Each row is a point on a landscape with many valleys, with its height.
From any point a ball rolls to the lowest of the 2 points nearest to it. It stops when none of these is lower. Distance is the straight distance between rows; heights are no part of it.
Z660: [ 90 139 144 109 159 163 136 138 193 105 141 133 161  46 136 129 166 141
 101 149 136 137 155 133 155 139 183]  (h 4.05)
Z632: [172 138 133 131 139 112 137 137 131 149 112 143 169 136 146  87 162 138
 123 133 155 129 169 132 143 128 152]  (h 4.39)
Z824: [136 137 103 105 132 166 158 180 117 110  78 129 139 164 178  99 179 120
 128 159 139 137 145 147 131  89 120]  (h 2.97)
Z559: [156  97 135 139  96  83  94  70  97 117 140 143 137 156 120 146 148 120
 158 166 164 172 111 169 113 101 135]  (h 6.22)
Z15: [159 169  98 149 106 114  97  89 136 166 133 143 108 144 135 111  74 135
 136 155 105  87 118 122 115 123 117]  (h 3.05)
Z839: [110 133 153 158 148 111 161  89  95  92 157 164 132 131 167 110 176 111
 131 118 159 151 132 169  83 139 151]  (h 3.07)
Z522: [ 81 135 106  99 115 160 176 153 122  99 136 117  80 147 123 174  97 137
 116  75  88 117  87  95 111 153 118]  (h 6.33)
Z566: [158  83 110 122 129  95 102  84 151 135 146 113 156 119  98 125 130 125
 135 161 133 136 143 152 161 125 178]  (h 1.19)
Z877: [ 69  98 114 111 119 144 139 133  95  86 122 119  85 191  92 135 122 110
 179 101 103 123  89 149 121 134 123]  (h 5.58)
Z120: [192 147 138 162 108  94 138  58 117 173 128 126 133 156 197 128 141 138
  93 174 179 157 151 173 105 139 116]  (h 5.36)
Z777: [185 121 112 112 105 142 151 174 122 130  86 129 148 125 183 118 168 138
  93 160 154 139 140 129 131 107 101]  (h 2.52)
Z967: [114  93 109 106 129 134 140 188  98 106 124 116 101 169  88 124 125  99
 167  87  99 120 110 113 115 126 113]  (h 6.08)
Z397: [146 141  78 130 104 124  90  88 138 125 110 126 116 175  98 107 101 108
 155 165  93  89 101 137 129 116 132]  (h 3.88)
Z275: [149 143 163 144 187 134 158  98 114 119 146 145 159 140 123  53 170 116
 117 100 137 132 186 119 122 157 156]  (h 4.55)
Z640: [146 128 150 115 119 149 143 149 146 114 133 130 132  66 155 169 146 182
  60 152 123 155 136 108 155  85  84]  (h 0.96)
Z931: [ 92 145 144 160 128 130 173 139  86 136 159 155  96 133 159 136 106 168
  93  50 132 104 125 106 130 138 148]  (h 5.71)
Z981: [ 92 125 156 187 125 151  89  89 119  62 111 105 118 180  53  97 113 123
 174 148 118 150 127 130 149  93  99]  (h 7.66)
Z251: [ 88 121 153 161 165 149 131 121 109  76 140 134 109 126  94 130  94 128
 157  97 127 147 132 129 120 129 109]  (h 4.51)
Z742: [ 73 101  97  54 147 149 147 188 131 149 136 115 124 100 125 158 114 117
 105  80  84 118 121 107 124 179 180]  (h 1.38)
Z528: [148 160 163 171 138 176 130 153 128 103  99 138 118 143 129 112 108 157
 134 133 144 131 146  93 120  87  44]  (h 7.23)
Z588: [100 159 143 160 139 135  71  84 137 150 127 137 154 158 147  66 138 127
 181 157 170 130 145 144 146 149 175]  (h 3.25)
Z486: [134 137 138 149 161  98 151 110 166  97 172 148 121  60 118 149 103 134
 107 108 117 117 133 115 112 127 118]  (h 7.10)
Z805: [145 121  60  57  86 120 148 154 135 135  87 109 114 154  80 174 137  58
 158 128  75  94  85 139 123 135 139]  (h 3.77)
Z498: [ 90 122 144 155 124 163 160 114  99  89 112 128 127 171 136 105 151 158
 114 125 137 142 130 125 154 105 112]  (h 4.28)
Z794: [106  80 134 119 119  95  95 136 140 150 135 108 152 102 111 122 147 122
 167 143 145 157 125 155 162 118 187]  (h 0.79)
Z512: [162 108  84 111 110  81 114  75 158 140 131 133 120 118 114 167 124  82
 144 146 106  96 101 169 115 134 158]  (h 5.20)
Z174: [136 127 116 123 130 132 137 141 141 151 131 147 129 141 155 109 139 130
 133 129 141 114 120 124 132 134 136]  (h 4.02)
Z138: [129 118 163 128 190 129 108 130 145 127 140 113 181 113  87  71 165 111
 128 108 126 152 180 137 179 136 177]  (h 4.50)
Z153: [153 201 104 161 116 108 147  55 136 153 166 160  94 163 155 113  96 148
 104 133  96  70 125 144  96 134 115]  (h 1.94)
Z28: [ 54 111 138 118 161 143 164 134 160 118 154 157 155  65 156 123 172 126
 105 105 145 149 132 147 124 157 187]  (h 3.83)
Z365: [ 49 172 137 120 127 200 143 147 132  91 120 120 101 117  93 156  77 143
 143 123 122 136  98  93 114 149  63]  (h 7.20)
Z637: [115 174 101 125 136 157  88 120 171 168 117 138 143 134 160  64 132 105
 170 160 150  95 135 148 121 152 165]  (h 2.85)
Z380: [ 85 130 128 103 124 181 162 165 107 100 126 114  84 146  91 166  83 138
 142  86 106 140 101  82 113 126  59]  (h 6.77)
Z849: [ 67 114 136  72 119 193 136 216 120 149  96  92 117  99 111 153 131 147
  81  80  78 136 120  71 174 134 130]  (h 1.34)
Z797: [ 83 118 162 126 134 200 123 177 141 141  86  96 122  74 129 135 115 163
 101 102 111 134 134  61 167 113 118]  (h 1.66)
Z911: [164  80 110 111 102  86 141  95 112  82 134 129 121 160 114 156 148 103
 137 161 128 158 115 169 115  88 152]  (h 5.94)
Z406: [106 104 149 157 121 154  69 115 139 151 113  88 145 113 110 103 119 178
 132 130 134 154 145 101 189 130 141]  (h 9.23)
Z470: [170 100  84 114  96  62  74  58 155 168 160  92 136 101  82 156 117 123
 109 154 120 120 128 148 170 137 182]  (h 1.64)
Z481: [ 90 120 147 162 107 132  79  41 126  88 150 125 121 154  72 133  75 130
 166 159 142 152  95 154 114 124 137]  (h 7.02)
Z999: [216 173 161 185 123  93 176  98  92 132 147 158 126 142 151 130 137 143
  97 123 137 132 157 135  73 100  39]  (h 6.24)
Z939: [145 114  96 113 104  87  75  88 181 155 159 114 134  63 109 167  96 147
 115 154 116 101 118 136 165 162 159]  (h 2.10)
Z970: [179  94 136 122 135  86  79 165 115 176 113 115 165  99 104 106 130  91
 176 122 144 124 168 119 145 108 132]  (h 1.79)
Z845: [ 92 167  81  75 125 165 120 184 146 167  96 112 111 162 131  98 111  73
 177 127 103  90  82 133 110 162 133]  (h 2.75)
Z123: [ 67 137 136 172 103 142 151 118  67 142 144 143 106 186 165 100 106 173
 119  79 144 120 107 123 144 132 130]  (h 5.24)
Z603: [207 160 164 166 145 123 151 138 109 134 123 137 124 122 145 116 121 156
 102 131 152 139 140  99 120  84  49]  (h 6.78)
Z709: [ 63 172 110 167 102 157 179  69  99  79 135 139 115 195 163 115 125 149
 113 167 129 124 111 177 118 131 133]  (h 3.21)
Z257: [113  98 147  70 111 123  99 223 126 163 102 122 112  56 127 196 126 133
 143 142 142 167  91 109 132 138 110]  (h 8.73)
Z639: [126 128  90  91 118 121 104 186 149 182 108 115 135  97 118 143 113 128
 131 121 119  81 126 106 145 162 143]  (h 2.64)
Z885: [161 110  81  89  98  83  79 116 137 146 112 101 119 128  58 171 116  68
 178 154  87 101  99 155 130 113 154]  (h 4.75)
Z424: [174 128  84 124 105  98 149  84 114 141 150 135 110 172 147 133 127 133
  89 124 108  87 124 146 129 131 149]  (h 2.79)
Z536: [174 131 159 133 113 118 175 135 114 124 127 123 135 114 180 165 157 186
  41 146 151 177 153 118 146  96  96]  (h 1.46)
Z258: [188  88 121 104  96 119 141 175 119 134  96 102 141 140 190 155 158 181
  54 168 145 167 138 127 165 101 117]  (h 2.03)
Z92: [ 61 134 153 147 152 146 157 125  94 114 156 122  97 113 120 151  79 152
 114  46 107 108 131  96 131 153 139]  (h 6.07)
Z214: [151  98  65  80  92  95 106 182 142 189 110 126 124 113 147 143 148 115
 148 150 139 117 114 135 132 143 154]  (h 2.18)
Z350: [138 122 136  80 115 106 111 173 159 136 118 133  96  48 129 220 105 131
 132 172 144 153  77  97 114 122  70]  (h 8.49)
Z753: [ 93 167 118 166 112 120 151  69 105 111 153 154 130 158 190 110 136 130
 124 145 151 132 128 171 107 154 154]  (h 2.48)
Z893: [117 115 115 102 145 197 156 186 146  95  78 114 155 173 142  68 184 110
  89 164 123 120 156 116 165 110 139]  (h 3.43)
Z557: [114 132 159 125 196 168 145 139 162  98 138 126 183  76 122  82 176 108
 106 116 125 148 173 127 148 144 176]  (h 4.27)
Z789: [121 142 168 171 160 115  95  69 113 145 169 126 159 138 123  76 130 153
 145 125 150 134 157 147 125 162 154]  (h 3.61)
Z648: [137 133  93 118 126  93  80 155 161 179 100 138 138 108 160 134 135  95
 176 147 146  98 109 135 109 148 163]  (h 1.71)
Z996: [151 121  84 121  89 107 116 116 142 142 136 103 121 144 109 141 123 146
 113 151 101  91 100 132 162 132 139]  (h 3.42)
Z24: [162 137 128 134  94 118 118 139 172 116 117 145 103  70 152 210 110 158
 132 179 146 146 110 124  99 110  77]  (h 8.21)
Z404: [183 139 130 135 141  98 116 103 123 124 134 151 125 128 153 106 135  95
 169 124 134 113 120 139  94 115 124]  (h 2.91)
Z362: [170 125 157 146 148 100  98 146 121 140 112 132 163 124 135  80 138 101
 197 131 147 142 136 114 116 134 124]  (h 2.31)
Z905: [ 69  96 151 140 159 122 139 112 128 115 185 123 119  68  98 176  88 162
 112  54  98 117 137 104 132 150 164]  (h 6.41)
Z721: [ 56 107  93  83 106 158 178 157  87 105 121 113  83 178 102 167 122 114
 139  91 110 157  67 130 118 165 119]  (h 5.98)
Z735: [ 96 132 125 116 146 182 136 161 136  95 102 115 140 163 119  77 149 142
 125 121 112 122 149 109 164 110 136]  (h 3.81)
Z775: [ 82 130 132 163 137 183 119 130 145  75  79 117 116 157 101  93 126 145
 164 154 129 143 121 117 137  97  74]  (h 8.03)
Z119: [183  96 135 119 146 102 142 192 114 134 127 124 151 112 130 115 142 116
 117  98 131 129 152  96 136  99 116]  (h 6.86)
Z873: [140 132 157 165 122 132  94  67 127  99 135 132 133 186  83  89 113 124
 155 147 119 137 123 142 137 110 136]  (h 7.34)
Z289: [ 69  98 155 113 108 154  74 139 152 155 115 103 128  74 107 156 104 193
 118 132 129 164 116 102 191 131 137]  (h 9.07)
Z25: [228 127 165 158 154  83 182 104  87 116 163 149 129 160 136 103 159 140
  73 105 135 135 157 122  96 120  85]  (h 6.81)
Z386: [206 133 158 123 129  80 120  84 128 196 111 119 171 145 188 105 161 104
 106 168 185 165 156 170 117 148 122]  (h 5.07)
Z991: [108 151 153 151 139 116 114  98 162  99 163 147 123  50 125 176  98 149
 130 150 137 141 117 144  88 120  80]  (h 7.54)
Z763: [124 141  63  60  99 139 127 151 150 138  91 117 100 173 120 134 122  90
 141 145  90  67  97 142 125 128 140]  (h 3.34)
Z431: [ 83 158  82  81 141 164 121 158 165 167 111 121 124 133 119  83 115 116
 142 131 105  72 117 129 157 179 172]  (h 2.20)
Z782: [159 127 180 146 192 130 121 124 134 144 127 120 183 105  90  55 148 117
 103  81 137 129 182  80 152 144 142]  (h 4.74)
Z664: [ 82  94 139 168  89 137 147 135  71 125 140 149 110 178 147 142 132 179
 122 110 145 163 111 126 147 130 120]  (h 4.78)
Z634: [192 137 146 133 122 111 140 114  86 173 105 122 173 174 172  71 165 137
  99 157 185 164 177 152 130 142 126]  (h 4.77)
Z408: [199 158 173 188 119  89 153  70  93 143 141 127 130 146 166 137 133 156
  85 154 171 173 152 149 100 118  54]  (h 5.76)
Z585: [164 185 119 165 137  85 176  62 110 145 167 167  90 179 189  99 128 122
  87 114 101  92 154 143  70 140 103]  (h 0.69)
Z518: [140  92 118 101 135 121 127 182 116 104 109 110 141 125  91 128 139 116
 125  99 103 104 146 115 145 105 141]  (h 6.54)
Z38: [118 164 166 135 126 159 113 155 168 104 133 145 120  46 145 198 101 152
 143 162 146 145 123 109 106 111  60]  (h 7.90)
Z575: [135 186  89 122 127 117  90 121 182 185 124 165 130 107 193  97 115  78
 175 137 143  76 113 146  85 155 149]  (h 2.30)
Z808: [198  97 148 132 147 134 157 196  99 116 111 118 163 145 111 102 159 113
  66  85 110 122 173  65 132  83  96]  (h 7.21)
Z527: [ 66 117  91  87 148 149 133 194 130 161 128  95 144 121 103 105 135 103
 138 104 107 102 122 136 158 162 179]  (h 1.80)
Z857: [ 81 137 129 179  90 113 104  39 113 111 156 136 124 162 124 120  89 137
 138 151 161 126  88 169 111 142 162]  (h 6.75)
Z810: [ 91 177 146 170 116 211 143 151 147  84  84 133 110 140 126 124  98 139
 145 156 141 126 115  98 134  98  35]  (h 7.64)
Z168: [170 137 164 151 178  88 112  54 109 130 172 137 157 154 109  79 143 109
 141 103 122 112 157 132 121 163 167]  (h 4.04)
Z881: [ 65 128 147 140 115 165 114 112 113  93 147 134  87 155  93 148  88 118
 174 109 138 133  97 142  95 137 112]  (h 5.06)
Z196: [146  76 141  98 130  84  95 157 107 141 129 110 149 120  86 134 136 107
 195 128 134 153 126 134 125 104 146]  (h 1.25)
Z437: [ 84  97 103  50 147 174 154 221 137 117 108  95 131 116  98 159 116  90
  97  75  88 130 134  84 135 142 130]  (h 0.92)
Z930: [166  97  79  85 110  99 102 152 117 127  79 101 105 164  48 165 123  66
 183 129  73  82 117 135 128  97 128]  (h 4.29)
Z113: [207 125 171 153 172 123 180 157  95  98 147 153 156 161 114  93 182 124
  74  74 124 126 174  88 102  99  81]  (h 7.32)
Z547: [ 33 187 147 158 128 232 142 152 156  98 104 127 105 101 146 143  95 149
 130 151 133 130 110 108 128 124  53]  (h 7.57)
Z912: [ 92 102 128 104 106 117  94 168 144 169 117 120 121  88 139 182 116 164
 112 147 148 156  93 112 163 136 138]  (h 8.92)
Z191: [108 108 162 141 177  93 132 127 141 107 180 154 130  56 136 171 105 131
 112  59 122 128 147 130 107 148 148]  (h 6.74)
Z925: [130 105 139 169  89  81 101  21 109 132 176 145 128 144 128 153  98 139
 137 158 158 160  93 167  92 115 142]  (h 6.48)
Z231: [158  92  95 115  95  71 113  51 116 116 120 154 116 159 115 156 159  66
 155 153 101 137 105 200  92 109 177]  (h 5.59)
Z71: [ 58 137 143 135 157 124 176 147 111  83 160 161 151  93 166 123 185  90
 132  92 157 140 151 152  89 140 170]  (h 3.53)
Z313: [150 107 140 130 151 106 133 128 119  80 156 145 116 119 109 143 114 111
 177  96 121 118 131 124  88 109 115]  (h 3.71)
Z542: [201 161  87 135 125  92 166  77  97 157 133 159  87 193 197 114 146 121
  77 135 101 113 140 157  96 125 133]  (h 1.88)
Z200: [152 134  85  90 118  99  89 154 175 184 119  95 118  50 103 171  90 140
 117 144 108  79 125 110 156 162 140]  (h 2.61)
Z62: [128 135 156 120 133 168 134 173 167 132 109 116 134  58 149 137 140 151
 102 145 143 151 147  90 154 101 120]  (h 1.36)

Call two points neighbours if one is among the 2 nearest of the other. Go from one point of each pair to the other, from neighbour to neighbour, staying as low as possible. Name the highest point that can't be avoided.
Z437 and Z640 => Z797
Z794 and Z753 => Z782
Z753 and Z437 => Z498
Z648 and Z794 => Z639

Where does a ball stop that starts at each point below?
Z782 => Z753
Z350 => Z640
Z873 => Z437
Z275 => Z648
Z113 => Z794
Z512 => Z437
Z775 => Z794
Z123 => Z640
